Each row is a point on a landscape with many valleys, with its height.
From any point a ball rolls to the lowest of the 2 points nearest to it. It stops when none of these is lower. Distance is the straight distance between rows; heights are no part of it.
z_818: [ -5  -6   0 -21  41  46 -32  28  28  -5   8  -5  46   5   6  -4 -34  -9
  -5   3   7 -39  15 -29  38   7  18  28  -8   4 -25 -16  23  25 -41  33
   1  26   1  47 -15  -4 -25  20  10   8 -23  -9]  h=26.5
z_994: [ 18  -4  11 -51   3   4   3  11 -49   7 -14  10  62 -15  25  -2 -67  -7
 -18  -9   7  -7  14 -47   4  13  36  -9 -18 -24   0   3 -15   0 -11   0
 -18  15  14  26  -7   4  37  35  43  33 -12 -16]  h=65.1
z_986: [ 16  20  -8 -20 -29 -50  12  -9 -47  23 -24 -15 -20  16  11  13 -16   1
  -3   1 -15   3   0  10 -20  12   9 -26  -1 -25  13   5  -6 -23  39 -48
 -10  -7  13 -34 -18  -1  -1  -2  11  -2  28 -24]  h=54.9
z_369: [-31  -8  -5  13   6   3  -2  -2  20  15  18  -1 -20   1 -13  10   4  10
   7  21   8  -5 -30 -18  18   5  -3  36  31  -8   7  11  28   3 -12  10
   3 -18   0 -13  13  10   6  12  10  -8  17 -20]  h=60.3
z_937: [-11   3  -4   4 -11  -8 -20  16  33   5   4   6  -6   2 -20   7  14   2
  14  18  16  14  -4  24  17 -13 -39  23  14   8 -13  24   3  12 -24  11
  -1   0  -4  15  39  -2 -12  -9 -18 -19  15  -5]  h=55.7
z_877: [ -6 -13 -32 -16  13   0  21 -10 -17   3   1  -7  17 -11 -10  38 -26  18
  10  -1  10 -28  -5 -37  16  11  18  29  23 -27  20  29  23 -25   3  -6
 -19  -2  15 -42   2   6  14  -4  22 -17  -9 -26]  h=61.9
z_361: [ -9  -9  13   5  19  37  18 -38  -4 -25  20  15 -25  -2  10 -22  17   0
 -40 -21  -8   5   8 -31 -15  -7  55 -24 -18  19  -6 -13  -9  -1  24  -1
   8 -24 -11  -2 -51  -4  24  13  -8  25 -17  42]  h=54.2
z_663: [-31 -29   3 -15  29  55   8 -25  -3  -9  36   8  14 -29  17   3 -30  25
 -47  -3 -15 -19 -10 -75  13  22  73  10  -3 -10  -9  -7  34   2  -7  27
  -1 -14  30 -11 -48   1  53  47  44  57 -11   5]  h=59.9
z_678: [ 17  28 -15  -1 -31 -47 -16  33 -14  25 -21  -2  11   0  -2  27 -16   2
  30  32  13  33  -1  33  10  19 -46  46  22 -29  -2   7  10  -5 -31  13
  -2  19  23   0  64  21  -5   0  31 -15  42 -44]  h=64.9
z_731: [  8   3 -31   0  13  -1  -9 -23  23  -8 -12  -8 -53  31 -14   1  31  -3
   2  -5 -37 -17  28  45 -27   3   2 -33 -37  21  -4 -38  16 -16  76 -27
  24  15  -2 -20 -43 -18 -65 -58 -32 -23 -27  29]  h=40.5
z_983: [-12  26  13   4  -3  19 -63  46  50   8  -2  -1 -11  26 -15  -8   0 -12
   7  28  -6  26 -11  58  13  -3 -39   8 -19  21 -43 -11  16  41 -24  23
  34  30 -12  69  24   6 -37   1 -14  -2  19 -17]  h=29.0
z_854: [ 36  31  -7 -45 -31 -45 -10  27 -69  27 -39  -7  31  -3  16  16 -54  -9
   0  13   1   8   7   6 -15  24   7  -8  -7 -36   7  -3  -9 -15  11 -25
 -11  15  20   5   7  10  -3  16  40  11  28 -37]  h=81.8
z_586: [ 36  -8   5 -47 -12 -17  15  11 -54   2 -25   7  66 -23  28   3 -50   2
  -6 -21  23   6  22 -34  -1   0  15  -9  -9 -19  12  23 -35 -13 -13 -11
 -39  11   7  13  10  -1  33  19  19  14 -15  -5]  h=66.9
z_283: [-16   5  47  19 -12  11 -24  23  31   8  21  20  -8  -7  -1 -39  25 -18
  -4  14   1  30 -21  19   2 -26 -17  -4  -5  23 -20 -15 -24  43 -29  28
  25 -13 -25  59  22  13   6  15 -12  29  15  18]  h=28.4
z_419: [-26 -20   8  57 -19 -31  36 -21  19  12  22  -1 -16 -19  -4  21  19  21
  31  21  17  22 -51  -9  20   2 -29  46  47 -26  36  24  16   8 -31  24
 -10 -31   8 -56  55  25  46  23  21 -17  27 -14]  h=46.5
z_846: [ 17  -2 -21  -3 -15 -24  22   5  -1 -23 -20  -9  21 -12 -14  17  33  14
  21 -29  20   1  31  14  11 -21 -33   7  30   3  17  51 -27 -39 -23  -5
 -32  10   3 -40  49  -9 -10 -38 -38 -45  -9  -1]  h=35.9
z_816: [ 53   1  -4 -47  -7 -16  13  14 -56  -8 -39   2  66 -11  26   6 -46  -7
  -7 -29  21   3  38 -19 -16  -3   6 -28 -17 -13  11  16 -38 -24   4 -28
 -36  23   7  11   0 -12   9   2   0   7 -23   9]  h=68.4
z_422: [ -7 -16 -34 -10  12  -1  16  -1  -2  -3   2  -9  28 -14 -18  34 -14  18
  24   0  20 -25   2 -29  20   5  -4  37  36 -20  23  39  21 -26 -17   2
 -21   3  14 -38  28   6   4 -11   4 -29  -9 -31]  h=63.7
z_349: [ 37  44  11 -29 -47 -46 -11  35 -70  35 -36 -11  21  -2  19  -2 -45 -15
   2  13  -3  17   3  21 -18  16  -7 -17  -9 -29   1 -10 -21  -4   2 -20
   0   9  10  23  20   8   3  22  38  24  37 -33]  h=80.6
z_149: [ 20  29 -11  15 -37 -47  -6  27 -11  19 -16  -2  10  -8  -4  30   5   9
  31  25  16  34   3  45  13   8 -59  42  27 -21   2  23   5 -13 -39  12
  -8  12  26 -19  85  12  10  -6  15 -20  42 -31]  h=66.8
z_310: [ 13  25 -21 -27 -16 -33 -21  23 -20  19 -34 -17  -3  16 -16  25 -18   0
  17  21  -4   1  16  28  -7  13 -23   3   4 -11  -3   5   8 -15  13 -22
  -1  21  13  -2  14   0 -38 -20   4 -19  26 -33]  h=60.2
z_648: [-46 -42  15  37  10  24  39 -41  27  -8  42   3 -28 -25 -13   7  29  19
  -5  -8  13 -15 -30 -57  13 -13  22  16  30   1  20  39  11   0  -7   9
 -14 -47   6 -50   1   2  45  16 -14  -2  -6  15]  h=38.1
z_35: [ 36   3 -22 -22 -28 -39  18   7 -27  -9 -41 -14  22  -5  -5  18  15  13
  13 -32   7   7  38  22 -11 -10 -25 -19  12  -1  19  38 -35 -46   4 -26
 -31  11   6 -39  27 -11 -22 -37 -33 -37  -9   0]  h=30.9
z_930: [-38  -7  14  14  17  34 -34  21  62   7  30   5  -7   5 -12 -17   5   1
   0  24   9   3 -28   1  31 -11 -10  32   7  18 -36  -4  28  38 -41  38
  25  -3  -9  49  14   9 -16  18  -9   5  13  -8]  h=14.7
z_198: [ 26  -6 -33 -28  47  33   6  -9 -10 -33  -9  -1  38   6  12   6 -28 -13
 -15 -27   3 -41  51 -22  -5   8  34  -6 -22  10  -3 -16   4 -15  16  -5
  -7  28  -7  10 -46 -20 -18  -9  -4  -1 -52  28]  h=59.1
z_483: [ 43  15   0 -37  19   7 -18  40 -38  -5 -41  -8  60   9  21  -9 -51 -36
  -4 -14   8  -8  39   9  -9  14  -8 -29 -32   7 -10 -25 -29   7   3  -7
   2  46 -10  56 -11 -11 -29  -1   0   4 -27  12]  h=72.4
z_393: [ 34  16  37 -23 -36 -34   0  37 -53  28 -18  12  58 -36  32 -16 -40  -7
   9   1  17  30   2 -10   1  -1 -11  -2  -8 -26  10   4 -37  10 -33  13
 -10  -2   5  35  45  13  41  26  40  42  14 -13]  h=78.0
z_536: [ -1 -11 -13 -14  -7 -20  16   5 -38  17 -11   1  26 -13  15  27 -48   0
  -1  13   2   4 -33 -32   5  35  23  32   8 -42  27  -6  15   2  -3   9
 -14   2  20 -18   8  32  48  31  62   9  16 -39]  h=31.0
z_544: [ 42   8 -21 -32 -15 -29   6  21 -31 -11 -47 -11  38   1  -1  17 -11   0
   9 -22  15   1  49  20  -8  -6 -24 -14   0  -1   9  20 -28 -35   3 -19
 -28  33   3 -14  18 -11 -31 -33 -27 -29 -12   4]  h=26.4
z_437: [  2  -7 -52 -10  53  49 -15 -23  27 -20   7 -14  10   3 -21  27  -4  25
   7 -12  -4 -67  27 -14   5  10  23  30   8   9  -8  -5  47 -13  10   0
   5  11   4 -22 -45 -27 -50 -33  -8 -19 -35  -5]  h=53.8
z_268: [-18 -19  17  42 -28 -34  53 -38   0   2  25  -3 -27 -26  -4   5  37  18
  13 -13  14  13 -29 -24   1 -15  -7   2  35 -14  35  50 -15 -10  -8  -6
 -21 -44   2 -58  27   3  51  15  -7 -13   6   0]  h=29.4
z_953: [-43 -38  -6  18  29  43  38 -49  27 -13  39  -3 -22 -30 -13  19  20  23
  -2 -17  10 -33 -16 -58  14  -7  28  19  27  -1  16  35  24 -10   0  13
 -13 -38  10 -61 -21  -5  37  10 -13  -8 -23  11]  h=41.5
z_452: [ 43  36  26 -19 -52 -52  -4  35 -67  32 -31   5  33 -24  29  -7 -29 -10
   7   9  11  34  -7  14 -12   1 -17  -8  -3 -28   8   0 -33   2 -19  -7
  -4  -2   5  24  42  11  30  22  39  33  33 -19]  h=79.2
z_580: [-34  -9   0  16  12  14   0 -15  10  20  32   1 -29  -4  -3   3   2   9
  -8  23   0 -14 -38 -33  14   8  21  28  20  -5  -5  -2  34   8  -6  15
  15 -21   2 -12  -9  12  17  22  17   6  18 -15]  h=62.1
z_901: [  4   3   6  -1 -22 -33  10  17 -30  30  -9   7  24 -16  20   9 -37  -4
  11  23   8  22 -39 -19   8  22   5  31   6 -34  22 -11  -1  13 -23  16
  -5  -5  12  -4  30  30  46  37  58  23  28 -34]  h=34.3
z_968: [-15  -7  -8  10  -1  -6  -4   9  21  13  11   2   0  -4 -13  13   4   9
  17  24  14   6 -18  -2  20  -6 -25  40  29  -6  -4  22  16  10 -30  16
  -7  -2   0   3  40   7  -1   1   2 -14  16 -20]  h=58.1
z_255: [-21   1   3  42 -33 -33  19 -12  14  15   9  -6 -34  -2 -23  12  50  21
  30   9   1  18 -20  18  10  -7 -37  14  33  -7  20  46   0 -17  -8  -8
 -13 -24   2 -49  45  -2  11 -14 -11 -36  24 -15]  h=47.5
z_998: [ 31  14  42 -27 -15  -8 -14  40 -39  16 -19  10  59 -23  24 -28 -34 -15
   1  -2  16  23   8  -2   3  -8 -12  -8 -14  -7  -1  -1 -38  22 -34  12
  -5   6  -8  61  31   3  14  26  23  37   2  -1]  h=76.8
z_566: [ 19  -4 -46 -21  56  44 -11 -15  17 -22  -5  -9  24   9  -9  17 -18   5
   1 -11  -2 -64  43 -14   3  10  26  15  -8  12  -5 -10  32 -10  11  -2
   3  28   1  -4 -46 -26 -47 -26  -7 -16 -43   7]  h=56.1
z_124: [  2   4  22  35 -40 -50  16  10 -19  30   0   7  16 -24  24   0 -17  -3
  22  30   9  41 -51   4  16  14 -21  43  23 -31  21 -13  -8  27 -39  30
   1 -26   8  -6  51  35  55  38  59  30  40 -20]  h=38.0
z_701: [ -3 -19 -19   9 -14 -15  33 -12   7 -22  -4  -7   8 -13 -26  17  41  22
  30 -31  20  -6  14   2  15 -20 -30   9  41  -5  24  64 -16 -35 -20  -9
 -31  -6   4 -62  52  -4   2 -31 -39 -46 -12  -3]  h=39.3
z_732: [-41  -7  44  11  14  43  -9   2  14   0  36  17 -24  -7   9 -36  10  -7
 -34   8 -12   7 -24 -27   2 -13  44 -10  -6  25 -22 -25  -4  27 -15  37
  32 -27 -11  31 -33  15  19  35   4  56  15  21]  h=25.7
z_82: [ 10  10 -23  -1  25  17 -13 -23  13 -14  -1   2 -49  20   0 -12  20  -6
 -15  -6 -36 -19  28  27 -27   8  20 -28 -39  23 -10 -50  17 -13  62 -15
  34  15 -13   1 -54 -15 -55 -31 -18  -5 -29  40]  h=36.2
z_725: [  8  -4 -21 -40   6  -6  16 -13 -39   1  -8  -6  18  -6   6  25 -35  13
 -11  -6  -1 -20   2 -40  -5  16  37   7   4 -26  13  15  15 -18  26 -25
 -19   2  21 -27 -21   4  21  10  31   6  -9 -20]  h=59.4
z_121: [  3  19  -9  -4   6   8 -47  32  23   0 -19  -5 -14  36 -13  -6   3 -21
   1  18 -19   7  13  59 -10   4 -31 -17 -28  23 -28 -36  12  20  28  -4
  30  35  -9  48  -9  -6 -61 -21 -20 -15   5   6]  h=38.2
z_302: [-46 -13  60  36  -5  17  -2  10  40  18  49  19 -22 -19   8 -39  17  -3
 -13  25   2  23 -49 -20   8 -24   4  12  12  15 -10 -12 -10  52 -50  48
  24 -44  -8  32  23  24  36  42   2  45  24   6]  h=33.4
z_675: [-19  10 -14   5  -4   4 -34   1  30  12  -1  -9 -43  29 -26   9  19   7
  11  19 -21   3 -12  36  -2   1 -20   8   1  12 -23  -2  31   7  22 -13
  18   1  -2  -2  -8  -4 -43 -23 -13 -21  20 -13]  h=40.6
z_244: [-12  16   9  10  34  47 -37  13  17  -7  14   6 -35  24   6 -34  15 -19
 -28  11 -38  -9   6  31 -11   6  17 -21 -36  42 -39 -70  20  19  20  22
  57  23 -23  57 -48   2 -54   4  -3  21 -10  28]  h=23.8
z_384: [  3   3  38  29 -48 -58  55 -36 -36   6  12   0 -25 -15  28 -11  18  12
  -1 -21   0  33 -32 -14 -16 -10   8 -23   5 -26  37  27 -32  -5   7 -33
 -32 -47   8 -34   3   2  80  25  15  19  29  -4]  h=22.1
z_147: [ 31  14  31 -24  23  21 -24  40 -24  -2 -24  -5  62   2  20 -31 -41 -36
  -9 -11   7   0  23   2   1   6  -7 -29 -36  13 -15 -36 -34  26 -18  10
  13  39 -17  80  -2  -1 -17  12   6  22 -24  14]  h=74.2
z_865: [-16 -18   3 -30  14  27   7 -14 -28  -1  17  10  22 -18  22   5 -39  11
 -36   0  -8 -11 -12 -62   4  21  59   4  -5 -19   2  -8  15   2   5   4
  -5  -5  26  -4 -32  11  59  46  55  49  -4 -11]  h=62.0
z_168: [ 13  -7  -7 -13 -20 -39  35 -11 -55  10 -13  -1  15 -11  25  26 -39   1
  -6   5  -1   9 -33 -26 -10  27  25  15   4 -47  33   2   1 -13  13 -24
 -27 -10  20 -36  -5  26  69  37  64  20  18 -36]  h=26.9
z_688: [-15  14  -6   7 -15 -13 -30  -1   6  22  -6  -8 -48  32 -16  -3  23  -1
  -3  19 -28   8  -8  37 -10   2  -6 -15 -11  14 -16 -18  17   6  43 -24
  16  -5  -7   0 -27   1 -41 -15 -11  -9  26 -10]  h=43.9
z_859: [ -2  -9 -45  -6  21  11  13 -25  14 -20  -9 -17   1   9 -36  24  24  15
  22 -24   0 -37  19   4   2  -4  -6  12  29   1  13  35  15 -33  16 -20
  -8   5   1 -57  -5 -11 -35 -57 -36 -50 -27 -15]  h=39.9
z_805: [ -4  -7  33  41 -49 -55  58 -35 -19   4  16   0 -22 -21  12  -1  34  16
  12 -21   7  23 -34 -18  -9 -13  -1 -15  20 -19  36  39 -30  -7  -2 -19
 -29 -51   7 -49  21   0  71  20   7   2  18   0]  h=25.3
z_287: [-29   3  38  10  14  41 -11  -5   5  -2  29  14 -35   4  10 -43  18 -14
 -34   4 -24  13 -12  -4 -12 -10  44 -21 -19  31 -25 -42  -6  22   9  20
  40 -18 -21  33 -43   8   2  23  -2  44  11  28]  h=21.8
z_722: [-16   5  31  54 -41 -48  21  -1  -7  28  13   8  -7 -20  19  -9   5   1
  15  28   7  36 -63   3   7   4 -19  32  27 -25  22 -16 -10  33 -34  24
   3 -39   0 -13  47  31  62  35  42  36  45 -12]  h=40.3
z_969: [-25  -3   5  49 -43 -23   2 -10  38  14  12  -3 -53  20 -33   4  72  18
  25   9  -5  33 -21  48  11 -13 -56  -1  20   8   4  42   4  -2   0  -7
  -4 -23  -3 -35  39  -5  -7 -22 -27 -34  31  -7]  h=44.0
z_927: [-32 -13  -3  51 -12 -21  20 -17  21   9  23  -7 -25  -5 -21  25  33  23
  38  27  11  12 -44  10  20   0 -37  40  47 -20  25  32  25  -3 -24  12
  -5 -23   7 -48  56  16  25  -3   4 -35  27 -25]  h=49.4
z_40: [ 19   3 -19 -33  -7 -26  18 -19 -46   3 -20  -3   7   0   6  21 -30   7
  -7 -14  -6  -7   8 -20 -17   9  28 -11   2 -21  11  20  -6 -27  38 -42
 -22  -4  12 -32 -23  -1  17   2  12  -4  -4 -14]  h=57.5
z_712: [-43  -9  36  57 -24  -7   0  -8  56  17  38  11 -57   3 -17 -24  61   3
  10  21   5  31 -47  18  12 -27 -30   6  19  16  -4  17   0  33 -22  17
   8 -39 -16  -2  32   9  16  11 -17  -1  32  10]  h=36.3
z_893: [ 52  10   1 -44   2  -7   2  17 -58  -6 -41  -5  49   2  32  -6 -48 -19
 -19 -25  11   6  39  -4 -27   7  15 -40 -35  -2   2  -6 -37 -12  21 -30
 -13  27  -3  32 -23  -9  -7   2  -3   8 -25  16]  h=70.1
z_100: [-48 -11  52  25  -4  19   5   2  17  16  46  15 -28 -14  14 -30   3   0
 -23  22 -12  13 -44 -37   8  -5  31   4  11   6  -3 -18   0  36 -28  35
  24 -42  -4  13 -11  27  48  47  17  55  31  -2]  h=29.9
z_123: [ 38  -2  -5  -9   9   5  -1  26  13 -27 -20   9  39  -1  13 -14  -2 -30
   5 -14  23   1  34  17  -2 -15 -32 -23 -15  18   0 -16 -39   3 -17   6
 -16  36 -20  44  20 -15 -17 -22 -27 -13 -37  35]  h=39.8
z_856: [ 27  12 -29 -33  30   5 -26  33   3 -10 -34 -14  46  22  -8  18 -32 -12
  11   0  14 -25  48  16   3  14 -16  -1  -6   7 -12 -11   4  -3  -6  -5
 -10  52  -1  28   0 -20 -58 -27 -13 -26 -23  -5]  h=26.6
z_366: [ -8  20  -9  -3   7  19 -62  36  44   6 -10  -7 -11  33 -22   7  -1 -11
   9  22  -7   7   5  53   5   3 -34   6 -20  19 -46 -19  29  28   3   8
  29  37  -7  53   3   1 -61 -15 -18 -18   9 -17]  h=33.8
z_952: [-33  11 -22  15  12  23 -50  -3  51  16  16 -11 -54  32 -35  18  19  19
  13  26 -21  -9 -17  37   1  11 -21  23   1  11 -33  -7  60  11  18  -1
  28   1   3   0 -13  -2 -51 -31 -16 -26  20 -28]  h=44.2
z_653: [ 29 -14  -6 -29  44  40   9  -3 -17 -33   0   8  49   2  22 -16 -36 -21
 -27 -32   7 -26  42 -30  -4   5  35 -21 -35  12  -5 -23 -16  -1   4   1
  -9  29  -7  30 -44 -20   8   7   0  13 -58  36]  h=61.3
z_789: [ 42  -8  12  -4 -20 -31  24 -14 -16 -26 -19  15 -12   0  14 -15  30 -14
 -11 -43   2  20  22  24 -38 -18 -15 -64 -33  10  22  -4 -57 -29  35 -29
 -16   5 -21 -10  -4 -14  -7 -35 -39 -26 -39  49]  h=48.4
z_604: [ 10   6 -22 -23  51  47 -44  27  24  -9  -5 -16  43  17  -1   7 -39  -8
   4   1   1 -50  29  -6  28  21  12  24 -11  13 -31 -21  41  15 -27  20
   9  41   4  44 -26 -15 -54  -1   6  -5 -28 -11]  h=31.2
z_734: [-23 -19 -31  14   2   0  29 -28   9 -13   1 -18  -3  -6 -43  22  38  28
  31 -20   6 -25   1  -6  10  -8 -14  19  41 -12  23  60  10 -36   2 -12
 -17 -11   7 -73  22  -4  -6 -41 -27 -51 -12 -19]  h=43.1
z_907: [ 14 -17 -36 -12  16   7  22 -16  13 -38 -17  -6   9   6 -15   9  21   3
  11 -26  -1 -32  38   3  -7 -14  -4  -9   2   5  16   8  -6 -29  22 -16
 -15  18 -10 -39 -11 -23 -35 -52 -43 -46 -46  21]  h=35.8
z_43: [  6  -7 -31   0  -5  -9 -11  -1  30 -20 -22  -8 -22  29 -33  14  39   1
  20  -7  -7   1  26  48 -10  -5 -37 -12  -3  15   0   7   5 -22  28 -16
  -1  19   1 -25   3 -17 -57 -63 -47 -51 -13   8]  h=47.0
z_418: [-38  -4  50  44 -24  -2  -7   3  41  17  37  21 -38  -5  -5 -40  41  -5
  -2  23  -4  35 -40  19   5 -31 -15  -1  11  24 -10  -3 -18  43 -23  20
  17 -41 -24  26  23  19  24  21  -9  31  37   9]  h=32.6
z_730: [ -3   1 -17   5   0   9 -29  23  45 -12  -9  -2   1  16 -24  12  20  -2
  17   9  11  12  15  38  15 -15 -49  18   8  17 -16  14   4   7 -19  10
  -4  21  -5  18  33  -9 -34 -25 -33 -32  -1  -2]  h=53.0
z_481: [ 19 -15  24  -1  47  41  17   3   8 -38  22  24  24  -7  30 -50  -4 -39
 -24 -25  12  -5  30 -20 -14 -16  15 -38 -40  27   2 -56 -34   6  -6  20
   7  21 -23  58 -21 -12  15   2 -14  20 -59  60]  h=64.7
z_5: [-17  20  35  13  -4  22 -45  38  44   5  12  12 -10  13  -4 -33  14 -17
  -1  24  -7  24 -19  43   6 -15 -30  -3 -18  25 -40 -24  -5  47 -33  30
  41   9 -23  76  16  13 -25  15 -11  16  16   7]  h=23.5
z_549: [ 24  13  33 -21  -5   3 -19  34 -24  10 -20   6  45  -9  17 -29 -24 -22
  -2  -4  13  15   9   3  -3  -7  -9 -19 -18   7 -11 -14 -40  22 -22  13
   7  12 -19  64  12   1   1  13   4  28  -6  12]  h=75.7
z_592: [-18 -10 -49   6  49  54  -7 -38  23  -1  20 -20 -18  -9 -29  32   9  37
  10  -6 -13 -69   4 -26   4  13  24  37  24   2  -2  12  66 -25  12   3
  11 -12  13 -45 -43 -15 -31 -28  -3 -16 -19 -14]  h=50.4
z_618: [ 19  30   1 -12 -27 -37 -10 -15 -32  18 -32 -20 -47  32  11 -11   5  -9
 -16   5 -42   8  10  38 -35  14  20 -55 -32  -5  -5 -30 -13  -6  72 -57
  19  -5   2 -14 -54  -7 -27 -13  -8  12  30   4]  h=50.3
z_578: [-25 -10  34  57 -32 -35  27 -12  17  18  32  12 -15 -26   5  -2  22   9
  17  21  17  28 -51 -10  15 -12 -24  34  37 -12  23   9  -9  27 -41  26
  -4 -38   4 -20  57  21  58  32  19  13  27  -1]  h=43.3
z_335: [  8  -6 -35   1   1  -6  -3 -20  26 -17 -16 -14 -36  28 -30   8  41   5
  14 -12 -24 -11  26  48 -18   0 -18 -24 -17  17   5  -7  10 -26  53 -24
   9  15   4 -39 -20 -15 -64 -71 -43 -49 -25  17]  h=44.4
z_230: [ 10 -17   9  -7  54  57   9  -5   1 -42  15  13  31  -1  26 -31 -18 -24
 -30 -26   5 -17  35 -34  -5  -7  40 -23 -33  23 -10 -41 -18   3  -4  17
   4  22 -13  40 -44 -15  14  13  -3  24 -55  48]  h=63.0
z_249: [-45 -30   7   9  27  53  20 -41   7 -11  47   8 -12 -32  11   1  -7  28
 -38   1  -9 -12 -25 -69   9  15  62   8  11   0  -3   0  36  -5   0  29
   3 -37  23 -34 -45   0  57  45  26  51  -4   8]  h=57.6
z_164: [ -6  -2 -32   5   4  12 -22   9  54 -20 -12  -6 -14  29 -38  25  33   9
  23  -1  -1   7  22  54   7  -8 -49  10   5  20 -16  15  14  -6  -1  -3
  -1  24   3  -8  21 -12 -50 -53 -47 -50  -3  -5]  h=50.0
z_257: [ 31  -3  16   2 -11 -13   1  15   3 -18 -15  19  20  -9  10 -24  20 -16
   4 -21  24  21  15  21 -12 -23 -28 -30 -13  24   3  -6 -49   1  -7  -2
 -15   8 -27  30  22 -11  -3 -16 -34  -8 -24  40]  h=43.2
z_505: [ 19  31  -7 -19 -34 -52   3 -15 -47  25 -29 -22 -40  25   6   3  -7   2
  -6   0 -35   2   0  27 -29  14  12 -42 -20 -22  10  -7  -5 -18  67 -60
   1  -8  13 -35 -47  -9 -18 -13   0   3  35 -17]  h=52.8
z_175: [ 14  10  27   9 -39 -53  39 -24 -55   8   1   5 -16  -6  27  -7   0   5
 -12 -11  -9  25 -30 -10 -18   3  16 -26  -9 -31  28  10 -30  -5  15 -40
 -21 -40   9 -25  -7  10  72  30  27  28  33 -15]  h=18.8
z_915: [ 14  23 -14  -9 -36 -54  -2   5 -25  27 -30 -20 -25  20 -13  24   4   5
  16  12 -15  11  -4  30 -12  11 -24 -10  11 -20   9  12   3 -25  24 -32
  -8   3  16 -36   8  -1 -22 -18   4 -22  42 -33]  h=57.7
z_314: [ 25  10 -32 -32  43  23 -30  24   4 -10 -24 -16  62  19  -3  21 -47 -15
  13  -5  12 -45  50   1  19  17   2  15 -11   2 -17 -12  17  -1 -15   5
  -8  49   3  30 -17 -23 -60 -17  -1 -18 -32 -12]  h=30.8
z_699: [-46 -17   0  25  30  52  11 -41  19  -5  45   2 -47 -16  -6   0  16  23
 -32   0 -16 -19 -22 -51   9   7  50  13  11  13  -7  -3  40  -6  12  23
  16 -39   4 -27 -51  -9  17  26   6  29   4  18]  h=54.6
z_28: [-31  -7  14  48 -27  -5  -8  -6  63   6  25  10 -48  12 -31 -15  63  10
  12  11   4  31 -29  40  13 -26 -45   5  10  23 -14  27  -2  21  -8   8
   4 -22 -16  -3  34  -1  -2  -7 -33 -23  22  13]  h=40.0
z_267: [ 39 -11  18  -3 -11 -15  22  -9 -10 -28 -11  19  13 -12  14 -20  15 -20
  -7 -35  20  16  20   5 -26 -24 -10 -44 -19  17  16   1 -57 -10   8 -11
 -24  -1 -24  16   8 -12  11 -17 -34  -6 -34  50]  h=45.5
z_441: [ 35  12 -29 -38   6 -10  -8  29 -18  -9 -39 -14  47   7  -5  20 -27 -12
  18 -10  12 -13  48  11   1   1 -19  -2   1   2  -3  10 -16 -19  -2 -15
 -18  39   3   9  13 -17 -39 -28 -19 -23 -12  -5]  h=21.0
z_517: [-23 -12 -12  13  24  38  10 -44   8 -11  20   2 -40  -1  -6  -4  21  14
 -22 -15 -15 -22   6 -27  -3   1  43   0  -2  17  -5   1  20  -9  32   1
  14 -24  -9 -26 -53 -14  -1   2  -5   9 -12  24]  h=51.3
z_60: [-36 -23 -31  17  36  48  15 -41  29  -1  32  -7 -30 -13 -27  23  24  29
   4  -6   0 -48 -15 -38  14   1  24  31  25   1   4  22  52 -15  10   8
   3 -24   6 -48 -30  -7   0  -5  -6 -15 -14  -3]  h=46.3
z_783: [-19  -8  20  -5  27  37 -30  26  33   7  19   5  24  -1   4 -22 -22  -8
 -10  14   4 -11 -12 -24  33  -1  12  24  -4  13 -31 -15  17  37 -46  44
  26  10  -7  58  -1  10 -15  28   6  18  -3  -3]  h=21.2
z_697: [-42 -27  34  55 -17  -9  48 -39  21   3  40   6 -39 -22 -10  -9  43  13
   6  -6  16  12 -41 -33   9 -22   4   5  28   3  22  35  -8   9  -4   6
 -14 -55   1 -42  15   9  50  17 -14  -5   7  13]  h=33.7
z_976: [  2  24 -23 -15 -10 -28 -24  30  -7  25 -21 -16   6  13 -10  29 -24   5
  22  35   5  10   0  22   3  20 -27  35  15 -23  -8   3  29 -11 -15   4
   3  24  16   6  37  13 -22  -7  21 -20  37 -48]  h=62.7
z_119: [ -1 -18  11 -38   6  17   7  -1 -35   6   4  10  46 -21  23   5 -61   4
 -23   0   1  -3  -4 -57   5  20  52   4 -17 -28   1   0   0   7  -8   6
 -11   2  27   9 -10  17  62  51  59  46  -5 -18]  h=63.5
z_601: [ -2  13 -14  13  34  43 -27 -16  22 -12  15   5 -46  21   0 -18  20  -8
 -23   4 -42 -17  20  27 -24   7  21 -25 -38  36 -22 -67  27   3  50   7
  47  21 -17  27 -58 -13 -55 -19 -11   7 -25  37]  h=31.1
z_81: [ 11  19  19  -6 -32 -45  29 -16 -62  14 -12   4  -6  -2  33   0 -29  -4
 -16   4 -14  18 -34 -12 -16  15  26 -11  -9 -40  24 -13 -19  -1  20 -36
 -15 -24  18 -22 -14  20  69  39  54  39  38 -28]  h=22.5
z_904: [-19  11  22  10  34  56 -15  -5   9 -20  28  15 -34   7  14 -41  15 -12
 -39   3 -37   5   7  -1 -16   2  48 -31 -34  34 -31 -61   9   8  17  28
  55   2 -26  41 -64  -4 -20  17   2  44  -9  37]  h=15.8
z_272: [ 35 -17 -30 -11  19   2  29  -9  13 -52 -11   6  16   5   1  -3  18 -21
   2 -34  16 -24  46   6  -9 -20 -12 -33 -10  13  22  -6 -27 -33  15 -18
 -23  28 -12 -15  -4 -23 -25 -48 -43 -46 -70  42]  h=31.4
z_588: [  0  28  11   1 -21 -16 -26  -2 -18  20 -15  -8 -54  31   1 -17  14 -14
 -15  13 -39  12  -3  41 -26   4   8 -42 -29   6 -14 -35  -7   8  54 -34
  22  -7  -9   4 -45  -3 -30  -9  -5  16  27   3]  h=47.4
z_843: [ 42 -11 -22 -10  18   2  10  12  13 -45 -22   4  37   3   4   0   8 -29
   8 -25  27 -13  49  18   0 -14 -32 -26  -6  15  12  -9 -34 -22 -10  -5
 -27  40 -15  10  15 -25 -24 -40 -41 -39 -56  39]  h=35.7
z_355: [-44  -2   9  23  11  30 -42  16  62  14  33   1 -37  12 -17  -4  16   9
   1  34  -1   7 -39  17  20  -2 -16  34  11  11 -36  -3  46  37 -29  26
  34  -5  -9  33  11  15 -14  13  -7  -3  30 -23]  h=20.3
z_600: [ -1 -15  16  -9  12  19  16 -18 -11 -19  10  18   7 -10  16 -21  -7  -5
 -32 -20   3  -3  12 -31 -12 -12  40 -17 -14  13  -1  -2 -21   6  12  -2
  -8 -14 -14  11 -29  -3  29  14  -6  23 -20  29]  h=56.0

Two balls start at each pair of points below. Name the first point that both come to, or write never.
z_877 / z_915: z_986
z_302 / z_369: z_904
z_953 / z_927: z_175
z_267 / z_730: never

For each start below, name the point where the ball stops.
z_789: z_272
z_349: z_517
z_335: z_904
z_678: z_675
z_968: z_904
z_60: z_175
z_149: z_675
z_481: z_175
